Points, in no order, along strands that fork and pass close to each other.
In the rows, 128 means zero.
Two points are linked if the straight distance between their rows is under 148. Some points are linked to none.
varab: [119 119 176 185 126  99 104 111 144 171 102 156 144 158 121 106 188 109
  95 115 149  97 141  78 153 141  83  77 109 127 132 101 169 152 126 131
 154 104 143 134 173  72]
Firo: [107  93 114 125 141 132 179 150 120  67 108 169 171 107 143 178  94 111
 126 130 157 125 136 168 124  85 130 150  94 112 136 129 100 121 102 164
 134 106 126 115 154 139]
mopud: [165 155 114  95 160 164  85 101 111 127  88 179 130 101 138 112 114 120
  97 106  81 153 127 145  95  93 156 123 149 123  78 120 109 143 136 101
 184 119 128 129 128 136]
miri: [117 133  94 129 171 138 166 140 110 150 112 103 155 134 132 144 131 133
 162 132 116 157 136 138 105 126 133 117 106 129  99 143 124  88  62  82
 124 187 148 114 127 162]
vukar: [141 146 133 101 131 125 105 146 113 144 145 220 117 126 132 124 113 155
 153 123 106 146 108 155  98 100 198 146 125 121 104 121 102 126 102  72
 115 162 138 119 113 182]
bosup: [135  97 136 135 121 146 109 145 149 181 128 184 136 180  90 107 120 113
 126 114 142  99 155 125 191 117  47 138 100 152 131 118 139 146  61  95
 159  93 160 104 164 117]
kare: [112 119 165 189 109  85 150 125 137 169 145  64  78 102 123 119 121  75
 141 154 113 100 135 101  95 121 119 111  85 133 158 151 162 146 159 193
 140 135  97 163  98 141]
Kiza: [132 105 136 149 114 104 153  47 177 115 140  35 146 136 105 135 100 152
 157 132 134 164 118  68  96 160  94 108 169  98 144 164 119  86 133  60
 133 149 131 132 129  57]
sebu: [ 92 123 167 121  69 147 199 103 120  75 138 107 119 124  88 157 142 149
 131 129 144 101 127 111 156 155 161  73 118 143 157 125 129  91 204 169
 103  85 100 144 144  89]
tini: [168 208 149 125 134 134  82 114  81 153 137  98  84 112 161 104  92 111
 121 135  73 152 102 131 101 145 151 122 156 134  87 148 123  95 182 115
 154 143 162 122 110 121]
vig: [119  95 129 104  81  96 120 166  89 108 105 197 158 123 152 121 115 106
 106 131 143  92 137 131 128  79 120 128 135 114  99  92 125 124 137 112
 119  69 163  93 145 128]
Keni: [148 131 103  91 169 127 108 117 165 109 114 112 150 155 124 127 119 191
 160 103 149 158 102 162 115 192 178 166 195 119 122 140 138 124  68  80
 109 161 165 133 135 153]
vog: [112 116 110 110 146 113  95 183 158 168 143 171 112 180 162  99 169 119
 115 153 193 133 126 104 112 149 133 125 106 143 157 106 138 141  71  96
 100 121 178 122 113 179]
daz: [172 142  81  94 182 126  98 129 173 114 100 117 153 111 135 100 124 164
 104 123 110 135 110 144  74 144 168 174 151 131  98 136 164 141  92 151
 124 154 136 131 120 150]
Zala: [ 69 124 117 151 151 133 136 168 155 162 104 119 122 107  92 135 143 104
 120 114 131 124 173 136 174 112  80 101  73 134 178 120 139 174  86 155
 138 148  97 147 120 141]
Kuli: [122 122  90 148 117 165 101 151 135 166 141 112 146 188 134 105 175 128
  88 141 170 126 144 100 207 136  47 142 115 164 115 105 138  98 107  49
 118 112 149 100 162  95]
Volev: [143  85  93 114 131 148 117 201 171 135 144 200 161 145 134 156 112 123
 138 128 151 132 121 170 123  89 198 174 122 138 124 121 100 134  68 112
 116 125 111 106 145 219]
rolu: [140 147  82  98 185 174 138 170 100  79 119 162 137 142 156 127 141 153
 119 138 113 164 107 194 123 112 176 162 153 156 122 140 130 115  83 145
 110 142 144 108 133 199]
Notek: [112 127 193 168 136  80 113 120 137 164 119 186 106 125 148 111 157 110
 110 130 158 111 131  90 115 140 119  99 112 122 137 112 169 152 117 158
 156 118 155 134 125  92]
fusi: [134 101 116 204 120 113  92 139 158 160 190  56  91 156 170 129 145  88
 112 132 149 115 166  54 163 114  89  94 125  97 194 123 136 161 140 111
  98 122  97 191 104 141]
Fon: [119 127 121  97 164 181 145 118 104  64 101 157 145 146 133 158 114 138
 146 109 150 168 123 180 142 141 144 147 167 129 125 130  97 101 103 111
 158  96 152 115 148 123]
lav: [115 127 169 115 138 138 104 127 137 162 101 211 129 116  95 113  97 111
 133  97  96 108 162 126 136 101 102  85 111 108 132 122 125 168 136 129
 173  91 145 130 132 122]
dipu: [168 171  84  96 171 181 121 113  89  86 134 164  90 125 147 130 154 181
 120 119  84 196  95 185 120 101 188 147 148 161 142 161 118 116 129 134
 135 159 145 119 104 217]
Gikos: [155 118 140  98  98 111  97 154 136 113 169 232 100 124 163 171 143 162
  95 153 128 120 151  91 156  77 128 120 169 159 151 123 117 176 179 143
  86  89 116 124 117 158]
Sato: [135  90 139 114 115 118 107 112 183 138 147 123 163 159 128 131 122 184
 171 117 157 134 112 121 114 177 167 174 167  86 113 129 129 100  75  44
  93 165 166 111 133 119]
teg: [152 147 108  90 152 168 117 111 120 101 116 169  96  94 125 132 122 197
 118 104  56 160 112 179 118 100 176 166 157 142 132 144 118 161 146 141
 125 146 102 126 113 165]
Kuzi: [ 89 100 140 114 125 125 132 145 152 104  80 135 172 157 126 124 144 124
 105 100 182  94 136 138 148 164 101 121 118 124 144  89 142 148 113 151
 136  61 148 129 180 103]
suzo: [110 137 140 167  90  78 138 115  76 111 141 124 119  97 141 161 132 122
 136 126  84 103 127 110 138  85 155  96 103  77 133 127 119 127 214 143
 107 135  87 162 115 129]
vizil: [163  80 124 127  82 106 120 150 148 112 144 211 141 111 171 163  98 112
 131 176 127  81 114 129 109  98 151 202 151 132 101 154 124 133 164 153
 103  71 125  90 139 123]
tomel: [132  82 101 125 124 130  84 188 147 135 125 168 174 152 146 149 126 129
 121 124 177 100 124 172 128 129 144 180 119  96 113 100 115 123  58 100
 122 120 133 112 175 176]
Ran: [141 172 129  95 146 145 140  52 147 121  56  66 147 135  93 112 106 120
 179 124 125 133  99 127 110 163 116 134 144 136  93 146 135 113 101 146
 195 125 175 101 165  91]
los: [171 148 124  97 143 158  89 141 122 123 120 229 123 118 150 130 114 122
 116 125  93 150 121 172 106  99 179 169 145 148  81 132 119 130 103 100
 159 117 132 109 127 161]
rin: [ 67 138 120 139 159 105 126 160 143 180 136  51 104 164 130 111 175 128
 105  93 150 137 129 106  92 155  97  67 118 143 192 118 168 172 128 143
 145 155 126 158  87 161]
miko: [128 136  91 169 174 134 127 201 119 144 149 102 127 128 165 163 128 126
  90 152 101 131 155 106 178  74  75  99 117 142 131 120 129 138 125 130
  74 152  85 156 139 168]
Fubu: [156  80 130 117  76 141  94 149 121 130 135 218 160 144 125 103 105 100
 113 122 149 100 136 118 164  83 102 142 155 117  93 103 116 112 130  83
 126  71 142  87 155 100]
vomu: [134 130 134  99 150 183 147 117  96  82  78 155 152 113 110 112 109 128
 124 115  98 130 130 184 140 122 131 138 146 142 108 128 126 132 126 151
 156  76 132 104 157 115]
Kat: [110 139 141 152 123  67 139 181 100  86 138 149 124  77 155 164 177  93
  78 184 109 115 157  90 163  66  81  84  99 165 144 113 154 158 146 169
 119  99  98 140 160 159]
noven: [170  44  69 127 118 121 125  85 179 164 133 100 163 162 139 135 139 164
 131 113 152 100 159  79 115 120 120 133 141 100 131 113 133 148 115  88
 106 144 146 130 131 109]
mepa: [127 181 122 134 179  83 134 124 120 146 134  69 105 122 131  93 127 155
 131 129 119 148  81 135  86 163 147 113 139 148 126 147 173 120 102 145
 117 199 152 140 104 146]
kopub: [117 103 110 183 148 128 165 164 114 149 138 126 147 123 142 165 123 103
 117 146 132 115 159  96 176  87  77  94  96 133 137 120 130 124 123 134
  96 129 104 135 138 115]
Parob: [131 157 154  99  72 106 123  99 113 124 138 193  71  90 119 143 119 166
 136 138  94 115 118 146 125 117 144 168  91 144 137 138 109 160 178 161
 115 119 108 124 109 154]
gemun: [118  84  99 176 134 111 170 112 133 174 155  59 114 140 142 126 149  79
 139 142 160 117 155  87  92 118  90 104  77 120 165 137 145 126 101 126
 139 147 109 145  92 138]
fav: [176  83 105 110 100 117 127 135 173 111 161 217 126 118 173 176 122 134
 108 151 124 116 134 108 126  77 160 159 170 166 128 141 110 162 175 154
  99  83 101 116 118 141]
Fimo: [100 195 150 111 120 146 126  96  83 113  88 103 105 118 106 105 146  82
 102 113 132 151 117 154 123 160 136  91 113 148 116 115 116 131 138 149
 203 106 132 130 125 111]
dozad: [119 192 169 115 158 129 147  69 114 107 103  95  85 106 110 136  81 135
 181 122 125 166  96 117 111 152 141  99 141 147 137 145 119  96 156 132
 178 128 164 119 134  99]
nonu: [166 146 131 154 183  71 151 117 146 147 165  85 110 134 147  92 102 153
 128 164 121 142  77  93  48 147 145 110 133 153 124 175 184  98 105 137
 103 175 189 115 110 133]
berug: [103 114  84 123 164 110 130 146 148 168 166  53 122 174 145 111 140 146
  99 109 136 143 127  92  68 129 105  54 142 124 179 125 140 160 125 106
 108 162 150 145  82 171]
vorim: [131 164 131 149 156 114 124 129 105 188 130  71 114 143 126  93 133 160
 148 119 122 128 123 132 137 184 120 120 170 149 106 153 182  98 121 127
 130 186 185 121 111 118]
febu: [ 98  92 127 199 130 138 182 125 111 135 168  85 144 134 136 167 116  92
 147 129 150 129 154  93 162 120  97  77 106 100 161 144 109  95 160 121
 110 143  99 139 114  91]
Kapi: [ 78  94 109 172 125 120 131 131 156 192 125  79 100 141 127 128 161  84
 128 118 159 120 174  92 148 115  72  88  74 127 199 121 145 175 106 136
 150 120 109 158 120 143]
Moz: [150 114 158 183  90  96 130 124 133 144 191  29  97 105 154 100  83 106
 133 148 117 129 113  86  99 119 130 129 126  94 147 168 141  88 192 116
 107 157 121 138  85 104]
gusiz: [114 119 117 107 124 139 161 117 129 116 130  57 133 151 113 122 147 122
 132 129 173 130 131 106 110 188 108 110 155 151 129 115 140 107 156 124
 123  95 123 132 100  88]
vumu: [142 106 145 141  75 113 122  63 162 124 140  31 124 103  99  95  84 130
 169 149 125 145 106  58 118 129 115 124 156  83 131 161 101  65 175  69
 128 164 118 107 132  75]
goro: [161  67 117 132 117 120 108 129 155 194 153 145 137 137 130 125 114 166
 137 124 113  79 163  89 133 102 117 124 157 105 122 112 146 153 125 112
  76 137 148 122 114 118]
som: [104 101 112 112 136 115 100 149 163 146 156 146 102 165 169 125 157 137
 101 135 209 125 137  74 125 143 116 104 139 140 191  92 131 169 113 119
  89  89 156 149 100 135]
Sivi: [102 150 122 161 142  94 119 211 114 120 149 103 122  97 168 161 160 100
  97 173  87 132 157  96 164  54  78  90 107 140 153 118 141 172 142 171
  96 145  82 163 142 184]
Pefog: [171 107 121 157 105 143  95 128 154 114 193 174 106 122 125 138 147  95
  96 159 157 135 155  81 208 118 108 130 137 130 167 128  98 131 175 121
 104 106  63 152 110 104]
gof: [171  56  96 135 103 128 101  87 173 141 127 152 177 171 128 123 145 110
 136 117 177  94 136  93 133 120 110 156 124  82 106 116 111 128 113  95
 135 106 139 121 161  88]
Mulu: [ 84 171 167 144 119 119  98 150 106 153 167  70  87 146 136 103 131 157
 138  87 131 162 111 144 149 194 146 116 157 108 154 135 124 115 162 102
 119 188 139 167  89 117]
futig: [104 128 131 114 143 137 130 158 165 106  87 178 158  75 111 125 106 137
 136 128  79  99 143 148  94  75 123 161 100 127 133 145 158 164 102 197
 132 116 132 102 127 132]
dum: [110 113 122 120  87 119 148 119 116 135 148  59 111 129 116 126 142 106
 127 124 156 111 134  93 104 146 122  80 128 114 143 106 124 124 191 118
 128 105 103 156  84 117]
misip: [118 143 151 139 147 115 135 139 141 196 161 118  72 110  99 117  79 127
 176 132 100 139 128 156 134 151 146 144  92 130 155 168 118 126 111 123
 111 194 139 147  88 167]
pob: [115 121 122 108 152 139  95 176 164 179 123 188 111 151 118 118 130 111
 124 126 161 126 158 129 159 120  87 133 104 155 150 115 147 155  53  96
 143 110 169 118 124 162]
nubuk: [123 141 139 117 107 149 142  86  92 120 101  69 116  90  88 116  90 146
 194 130  73 136 111 156 140 128 131 153 149 112  85 115  85 104 147 102
 103 157  93 118 156 106]
rem: [104 119 162 157 107 133 176 116  97 134 111 106 150 124 104 110 127 105
 153 141 139 111 128 131 150 152 104 125 122 138  94 136 134  87 128 148
 126 124 126  96 149  65]
mizu: [ 93 138  96 158 159 150 151 139 126 153  99  71 149 127 109 135 148  97
 123 101 117 143 157 144 144 130  77 104  75 125 136 132 125 131  93 131
 167 166  96 142 126 124]
Ravo: [103 168 155 103 109 137 112 118  93 133 145 127  73 121 103 115 138 171
 150 100 119 154 127 177 162 168 155 143 136 115 141 111  90 132 133 104
 116 170 115 151  99 139]
dil: [140 112 130 125 124 123 150  75 163  93 164  30 143 142 112 119 128 146
 125 129 171 147 110  81  91 187 114 110 182 122 146 137 140  99 162  86
 121 115 107 138 101  64]
Zul: [111 102 160 115  98 128 127 146 117 133  89 135 171 170 121  92 137 126
 115 106 165  86 135 147 138 157  88 137 139 132 100  98 143 111 106 132
 157  76 197  80 178  90]
Bunel: [146 115 109  97 112 142 150 145 124  72 136 120 132 131 141 144 138 159
 114 149 154 121 121 165 144 167 150 191 159 143 111 109 119 120 138 170
  72 104  97 128 130 118]
dumop: [ 92 134 195 156  81 152 176 109  98  91 125 125 152 121  79 104 148 122
 139 128 121 100 116 126 170 151 146  86 133 128 134 141 114  81 180 147
 108 103  95 122 178  56]
sol: [125 117  74 103 158 172 144 183 160  82 140 177 158 148 135 156 122 159
 133 128 115 168 107 186 109  82 210 163 129 143 138 143  93 135  83 155
 101 165 113  96 140 222]
vova: [ 88 175 187 166 114 120 113 142 127 139 125  63  95 163 121 134 160  66
  98  85 139 136 123 129 115 159 130  66 104 132 158 123 145 146 179 152
 205 125  94 188 110 130]
pala: [101  96  85 127 103  82 103 164 115 136 120 164 155 144 153 134 164 106
 119 128 186 105 125 140 166 109 120 150  92  94 121  76 124 138  56  78
  88 135 130 124 146 150]
tafis: [155 145 100  96 196 121  83 127 194 100  99 113 162 129 133 119 100 182
 144 110 132 141  80 159  66 155 198 174 172 106 122 156 150 129  71 137
 136 168 180 121 150 171]
Kirun: [147 137 100  98 157 123 105 137 178 107  95 148 143  81 125 114 127 135
  98 140  86 120 134 118  66 100 136 155 128 131 119 136 153 166 135 181
 131 117 111 131 105 138]
dud: [100 159 131 122 146 115 135 154 118 165 142 154  96 111 111 116 135 107
 142 150 120 143 124 158 115 130 153 137  67 141 141 144 119 126  78 137
 123 187 124 131  87 184]
ser: [133 180 169  95 117 129 134  88 132 119 125 139  50  87  90 142  89 180
 160 111  92 133 110 143 126 132 149 145  83 156 170 151 120 148 183 178
 138 132 127 131 117 155]
gaf: [110 159 117  88 129 163 153 107  63 102  88  62  89  94 105 124 118 149
 176 134  83 172 114 190 132 127 146 147 143 144 109 116  95 105 124 117
 126 152 121 120 128 150]
zakin: [129 101 112 129 118 134 183 136  97  65 148 185 154 124 166 197 114 149
 114 141 151 132 130 140 139  82 149 143 123 129 133 128  97 110 142 157
  85 117 111 109 132 126]
tuluf: [133 116  88  92 134 125 176 101 146  74 104  76 140  99 112 149  96 136
 154 138 136 145 105 135  79 118 146 157 119 124 116 127 103 124 120 144
 120 143  98 134 117 135]
fusur: [113 166 174 109 141  97 131 140 121  87 107 181 111 114 149 126 151 143
  86 140 142 119 119 125  95 136 146 118 122 154 134 117 161 142 148 203
 149  73 156 134 128 122]
detob: [110  81 116 145  95 103 144  54 150 151 139  56 157 165 141 120 167 136
 155 124 161 134 137  61  86 149  95 119 130  96 135 128 142 104 135  72
 150 144 163 122 129  66]
satas: [150 125 105 174 120  83 114 132  95 134 148 134 139  93 164 158 122 111
 119 129  56 114 136 120 136  78 137 125 118  74 112 136 112 149 181 122
  97 170  67 170 115 147]
Zedaf: [138 114 158 111  72 109 130 116 127 104 165 209 105 104 139 145 101 147
 151 159 146 103 107 133 128 119 161 200 119 123 132 140 119 115 160 149
  95 112 127 100 111 111]
denes: [156  94  74 100 148 166 132 168 156  86 140 158 152 159 170 177 121 139
 112 108 189 175 117 148 123 119 187 149 180 159 114 120  78  95 129 109
 128  98 126 123 148 160]
fuvuv: [114 172 141  93 160 123 150  97 135 110 121 127  81  99 102 142  82 145
 165 130 130 160  98 137  97 131 155 140 102 152 156 156 117 125 130 159
 152 154 156 131 103 148]
Fopet: [148 134 125 101 139 145 125 158  93 156  98 159 140 117 130 105 116 158
 134 135  59  92 136 164 125 116 106 162 159 148  67 123 166 138 112 137
 108 115 132  99 136 136]
bikem: [107 147 106 101 151 165 152  98 161  50  80  81 145  86  88 137 118 132
 147 115 134 150 113 166  95 135 148 171  93 122 142 133 119 133  95 184
 163 135  97 132 126 114]
Dovob: [110 119 128 123  83  91 177  89 105 103 188 139  87 116 126 172 111 157
 153 143 159 144 107 100 103  87 160 113  85 112 175 148  89 115 165 151
  84 161 127 123  75 164]
Fumab: [129 147 124 125 125  98 103 173 132 168 160 125  87 107 137 121 112 125
 124 139  60 130 141 139 112 103 134 134 110 117 148 149 107 171 161 150
  97 182 103 169  87 201]
radas: [146  85 132 134 110 117  85 104 160 107 106 156 178 139 127 129 124  89
 124 128 183  87 112 153 115 153 128 172 114  72 103 122  95 129 108 141
 161  89 128 126 183 104]
nup: [123 110 160 191  99  85 128 148 147 149 175  55  85 139 153 128 132  75
 133 126 123 111 152  93 136 117 123 100 106  97 187 132 142 163 162 165
 117 134  90 201  83 151]
fela: [149 174 129 112 149 138 160  58 129 103  97  46 117 107  92 130  83  95
 171 141 125 155  97 115  93 152 116 126 125 150 104 147 114  92 131 135
 182 127 122 120 126  98]
gupe: [170 215 132 138 167 160  81  96  69 146 104 108 111 101 153 102 125 117
 107 131  52 138 106 166 141 147 147 124 167 133  82 144 154 133 136 148
 166 139 145 131 131 121]
fodo: [147 107 133 103  50 133 122 101 128 126 132 172 122 102  72 110 110 106
 148 147 107  90 132 134 163 121 137 156 131 130 127 138  96 148 193 145
 100  83  77 123 118 111]
Pib: [130 194 145 131 149  85 126 123 107 112 167  39  73 119 122 111 108 180
 132 108 114 169  80 148 113 169 158 109 163 139 160 148 134 113 146 123
 103 197 136 161 106 138]
num: [ 98 141 185 152 121  95 141 138 112 139 101 137 113 114 123 115 152 130
 113 127 125 102 128 115 118 151 141  87 129 137 115 108 177 139 158 176
 130 113 132 139 142  92]
kog: [106 154 131 117 162 143 142  72 126 130  63  93 179 152 126 139 147 136
 152  98 125 148 129 129 108 147 102 111 132 119  93 137 152 118  87 119
 212 140 189  98 166  87]
ses: [133 136 130 139 155 142 151 111 126 110 136 155 118 107 113 160 110 121
 121 115 112 144 147 129 137 119 127 106 103 117 150 135  98 141 156 145
 145 139  92 159 112 128]
Lop: [124 107 103 148 114 143  89 141 155 156 190  87  82 163 160 119 153 106
  95 131 185 131 159  53 138 135  93  86 150 136 197 108 128 149 163  85
 105  92 113 157  84 123]
velu: [114 165 164 184 177 150 139  88  97 146  77 113 169 153 124 132 151 118
 118  82 103 136 130 117 134 137 107  57 123 114 103 142 154 120 130 139
 207 139 155 120 182  71]
rezog: [149 158 143 142 154 167 128 109  93 114 105 141 163 154 122 107 146 101
 114 129 136 128 115 179 182 173 105 153 142 145  94 130 135 111  58 131
 150 115 136 102 167  84]
nog: [107 174 152 110  73 112 110  84  76  87  94 142 110 106 113 109 175 108
  93 112 135 131 113 151 126 143 155 101  95 111 117  79  97 137 157 132
 167 109 101 155 134 114]
telo: [164 118 116 113  92 139 143 106 129 102 149 132 111 113 106 121 132 108
 119 163 141 125 132 132 142 157 130 164 129 153 122 132 108 118 173 153
 111 101  81 134 104 104]
bulap: [139  84  78  90 116 163 115 144 157 118 151 158 135 157 146 151 127 138
 110 105 195 161 137 101 142 127 152 125 180 148 132  98  83 121 156  70
 108 103 123 123 108 120]
Dad: [159 101 143 113 139 125  90 148 148 175 154 195 142 152 138 114 117 181
 137 107 126  99 129 116 119 131 140 143 167  99 104 106 156 133  96  87
  97 136 166 116 121 121]
Finim: [129 147 139  81 117 147 100 120 100 129 127 187  93 106 105 120 117 182
 146 102  81 134 116 186 132 113 171 161 141 106 122 104 102 164 113 103
 117 151 105 138 116 156]
fesit: [101 110 128 132 172 149 147 151 126  81  99 152 175 130 153 173 108 114
 140 121 165 147 123 185 117 129 133 163 112  98 129 146  98  93  54 119
 163 123 149 104 178 144]
vus: [135 126 178 132 103 139  84 104 128 184 146 200 106 133  96  95 108  89
 151 118 130 118 140 117 148 136 107 111 119 100 127 135  96 132 143  92
 153 119 142 127 116  99]
ras: [145 162 173 149 157 128 113  66 122 123 100 153 165 131 128 109 151 123
 107 110 117 125 111 113 117 155 125  96 131  97  89 113 128 136 120 131
 161 122 134 137 163  61]
Lunos: [ 78 148 105  99 152 136 187 130  98 124  88  57 122 120 109 134 109 145
 192 129 110 163 123 157 112 135 124 128 139 141 109 139 113  92  89 114
 124 172 144 118 120 154]
ketot: [167  82 148 142  97 152 106 103 139 164 158 230 140 126 110 116  84  90
 158 138 120 105 133  97 142  86 124 140 136 101 106 155 110 110 143  91
 133 103 127  99 124  92]
Tuf: [138 144 130 116 159 108 115 179 127 138  99 163 150 118 148 102 154 140
  99 152 101  98 138 154 125 123 106 159 134 149  91 117 183 150  71 179
 111 119 142 110 144 137]
tefo: [101 112 154 132  49 129 165 123 110 105 161  81 100 110 105 123 142 108
 128 160 150  96 131  92 138 134 145  89 119 133 161 127 140  91 225 166
 108  83  93 132  99  97]
Popi: [110 129  97 138 136 163 122 147 102 147 125  79 153 177 142 123 171 138
  97 103 149 139 148  98 167 152  63  89 143 142 117  99 136 106 153  73
 124 114 136 119 149  88]
zon: [152  98 100 110 117 155 162 129 144  70 171 167 140 147 155 198 126 175
 130 119 172 176 120 151 139 110 193 168 159 143 126 129  64  94 125 127
  93 135 105 118 133 163]
kato: [167 134 112 138  93  83  97 148 138 125 167 117 100 110 167 154 113 134
  99 127  44 128 135 122 113  80 146 132 131 102 142 161 100 184 215 137
 105 161  80 177  90 193]
Nuket: [166 102  99 138 151 101 127 133 154 172 166  86 119 151 148  93 125 153
 107 144 130 137 131  84  57 135 141  93 143 129 128 147 154 117 120  95
  97 161 177 130  94 155]
pebu: [188 144 100 122 146 194  98 111 132 153 126 150 162 170  94 110 145 115
 144 117 125 131 130 170 186 179 117 167 151 146  87 142 132 112  51  77
 148 143 120 106 152 117]
mik: [153 134 158 118 158 157 100 134 118 131 140 199 149 156 141 121 101 170
 154 107 128 129 115 138 134 148 147 151 186 112  89 138 151  91  88  86
 131 119 173  96 138  95]
Nobe: [ 95 161 124 134 158 144 160 122 121  87  81 124 138  59 111 128 116 122
 142 135  80 134 116 166  98  93 138 158  73 139 126 145 141 131  97 189
 148 149 110 109 128 116]
bino: [104 133 120  97 149 132 190 156 109  67  93 110 149 110 151 147 104 149
 126 158 121 115 116 147  77 113 144 137 127 159 118 132 148 124 152 207
 110  86 147 106 138 137]
Botu: [ 68 181 149 139 150 117 112 177 135 130 132  88  89 148 121 141 183 105
  82  91 152 152 140 121 119 133 106  59 108 152 197 115 152 166 149 158
 186 125 106 175  94 156]
Zupim: [ 93 109 170 153 123  95 115 142 173 114  82 152 159 142 101 112 176 113
  83 116 156  84 137 110 189 148  89 100 104 147 152  86 174 176  88 157
 129  74 126 140 201 101]
liret: [102 101 105 141 106 115 106 160 113 154 124 146 164 173 159 123 168 152
 105 112 168 100 128 115 180 113  77 133 113 112 108  70 145 123  77  48
  99 124 157 104 173 102]
tiga: [ 83 114 166 121  91  87 132 174  90 122  74 166 150 122 138  90 135 106
  84 114 137  92 142 141 140 120 103 106 125 154 101  70 153 132 112 137
 144  79 178  90 160 130]
Riva: [155 115 127 139 105 123 137  74 133 143 127  79 139 105 102 111  96 114
 171 140 110 126 116 105 115 134 120 144 130  99  77 144 102  86 145  91
 120 164 118 119 137  92]
Gumom: [ 95 135 139 141 139 122 213 149  89 107 106  76 127 119 123 138 126 122
 137 157 146 123 123 136 115 149 121 124 126 181 111 133 170  95 141 196
 120 113 128 106 126  99]
kubu: [100 116 131 167 128  96 178 120 127 166 133   4 106 115 113 120 125  87
 149 138 135 117 118 112  52 109 104 102  85 132 142 141 157 122 129 158
 153 157 107 140  91 145]
laf: [175 143 138 144 158 149 125  83 119 135 100 132 174 136 123 108 142 135
 126 127  93 109 121 144 139 150 111 147 137 107  65 126 148 122  86 139
 145 144 128 112 173  75]
Lubip: [ 88 110 110 180 132 146 158 118 117 164 138  74 165 165 131 157 142  90
 151  96 134 150 154 108 168 138  56  90  87 108 147 137 104 110 127  78
 144 156 112 141 156  99]
Voz: [126  98 117 125 112 108 140  90 160 155 130  88 153 163 135 134 145 147
 173 140 146 151 132  91  88 153 131 149 129 106 108 138 129  82  82  50
 138 167 185 108 127 115]
sigup: [127 139 118  90 143 172 157 137 107  42  72 148 137  92 135 142 124 157
 105 138  80 127 126 180 107 101 147 158 125 158 130 147 146 143 156 199
 148  67 131 101 147 139]
Bisu: [102 116 122 158 107  77 154 104  92 116 175 129 111 114 139 168 135 123
 135 129 159 133 115  95 117  97 153  85 100  78 169 123 109 117 155 120
 103 160 110 156  81 129]
dopo: [151 132 131 144 140 145 111 136 130 202 161 105 123 156 117 107 120 138
 153 123 117 133 147 121 145 171 118 133 143 129 106 159 145  82 114  73
 127 178 174 115 101 120]
lusom: [150 108  86  84 112 131 155 134 137  71 126  85 135 118 145 149 103 153
 150 159 144 143  91 162  87 139 180 203 163 149  91 129  96  94 128 145
  86 130 113 114 143 162]
guso: [107 142 169  73  86  96 123 126 144  96 100 191 104  97 119 131 125 163
 122 137 122  90 116 143 100 115 159 149 100 131 146 117 139 177 162 194
 126  75 145 129 125 146]
petav: [161 132 138 143 139 108 100 139 152 177 165  92  95 120 124 110  72 137
 131 111  80 144 136 138 115 143 143 128 125 102 140 163 113 144 147 107
 107 186 134 174  91 162]
gul: [118 127  79 111 151 129 146 171 132 129 123 143 142 133 131 128 145 114
 126 146 143 145 132 151 117 121 144 142  90 135 123 118 115 125  66 110
 101 164 114 130 107 186]
duz: [113 114 107 108 117 163 129 156 104 118 128 138 146 148 137 135 133 148
 107 111 159 127 153 111 165 124 107  92 166 131 122  84 108 125 165  90
  90  91 126 120 133  97]
fidap: [ 89 177 169 162 120 155 126 131  88 143 106  76 119 166 104 113 148  61
 114  94 130 147 130 145 156 182 112  68 121 149 135 142 121 120 165 141
 196 117 121 148 142 104]
Fes: [134 121 121 146 132  78 125 169 131  66 129 193 145  83 165 166 148  95
  76 182 135 114 143 111 171  68  90 146  98 155 142 113 144 160 103 162
 112  94 103 125 165 153]
mobof: [141 104 166 147 130 138 123 141 136 151 126 213 149 138  87 119  99  99
 120 120 105  95 160 110 181  85  61 103 115 137 133 121 128 158 105 122
 149  78 130 115 169 112]
zofi: [124 129 138 107 101 117 115  96 123  76  99 147 144 123 123 126 151 116
 113 124 173 125 109 158 124 163 149 160 104  94 115  94  96 138 119 137
 144 104 107 150 147  98]
lega: [154  98 119 110  67 120  98 116 149 157 121 136 121 101  66 106 130  69
 139 148  85  81 166 119 167 118 111 127 123 124 134 133 112 184 188 153
 117  87  65 157 127 149]
Kaluf: [176 166 104 115 163 189  89 114  85 152  90 135 137 104 117  97 127 131
 131 127  35 119 120 196 150 125 130 157 160 136  74 138 163 137  78 130
 155 142 130 103 139 142]
valu: [148 172 140  94 135 148  94 100  94 123  95 126 101 108 134 109 109 136
 114 105  82 146 121 129  85 125 152  94 148 118  92 113 108 130 204 113
 169 108 138 144 123 124]
toza: [155  99 128 133 100 122  97 151 154 118 196 202  81 116 155 163 143 115
 101 185 169 126 164  73 200  88 119 136 145 160 179 121 120 149 145 141
  75  89 102 131 107 144]
vesel: [186 147 138 149 121 174  88 123 134 193 169 123 151 162  97  82 142 132
 139 142 104 115 141 129 187 183 115 164 146 127  87 159 143  80  94  80
 137 176 135  96 127  91]

Follow the links from the first point to the second, and from the first to the third. Name the last point that the two ways share.
Lop / fuvuv / fav -> Parob
Keni / kato / Popi -> Kiza
nog / vukar / vizil -> mepa
Kuzi / vesel / vizil -> Parob
velu / sol / Dad -> mepa
dum / lusom / Lunos -> Kiza

A fork is a point with three links, a tip a point with one. Leave the first point through the second and follow the links. Name the first fork or tip that comes.
vog / pob -> Parob
bulap / denes -> Kiza
zon / denes -> Finim
mobof / bosup -> Fes
gof / radas -> mepa
Lunos / miri -> Dovob
vukar / los -> Tuf
nonu / Nuket -> mik
daz / Kirun -> lega

A fork is a point with three links. Follow the links from the first point to the second and name the forks in between, in order.
teg / goro -> Finim > mepa
suzo / bikem -> Kiza
Finim / Pefog -> mepa > Parob
vukar / Notek -> Finim > mepa > Parob
dumop / Pib -> Finim
goro / fuvuv -> mepa
tiga / vorim -> Parob
rin / gupe -> mepa > Finim
Kuzi / Nuket -> Parob > mepa
guso / sol -> Parob > mepa > Finim

Name the points in between on the shortest way along the links from the first point to the second, in order.
toza / Botu -> Gikos > fav > vizil > Zedaf > Parob > ser > fuvuv > dozad > fela > Ran > kog > velu > ras > laf > rezog > pebu > vesel > dopo > vorim > mepa > nonu > Nuket > berug > rin
febu / pob -> Lubip > mizu > Zala > Kapi > gemun > kubu > kare > nup > fusi > Lop > som > vog
kare / Gikos -> nup > fusi > Lop > som > vog > pob > bosup > mobof > lav > vus > ketot > Fubu > vig > tiga > Zul > Kuzi > Zupim > varab > Notek > num > fusur > guso > Parob > Zedaf > vizil > fav
duz / Sato -> bulap > denes > zon > zakin > Firo > fesit > Fon > vomu > sigup > bino > Gumom > rem > dumop > sebu > tefo > dum > gusiz > dil > Kiza > detob > Voz
suzo / vomu -> satas > kato > Fumab > petav > misip > dud > gul > miri > Lunos > gaf > nubuk > Riva > vumu > Kiza > dil > gusiz > dum > tefo > sebu > dumop > rem > Gumom > bino > sigup
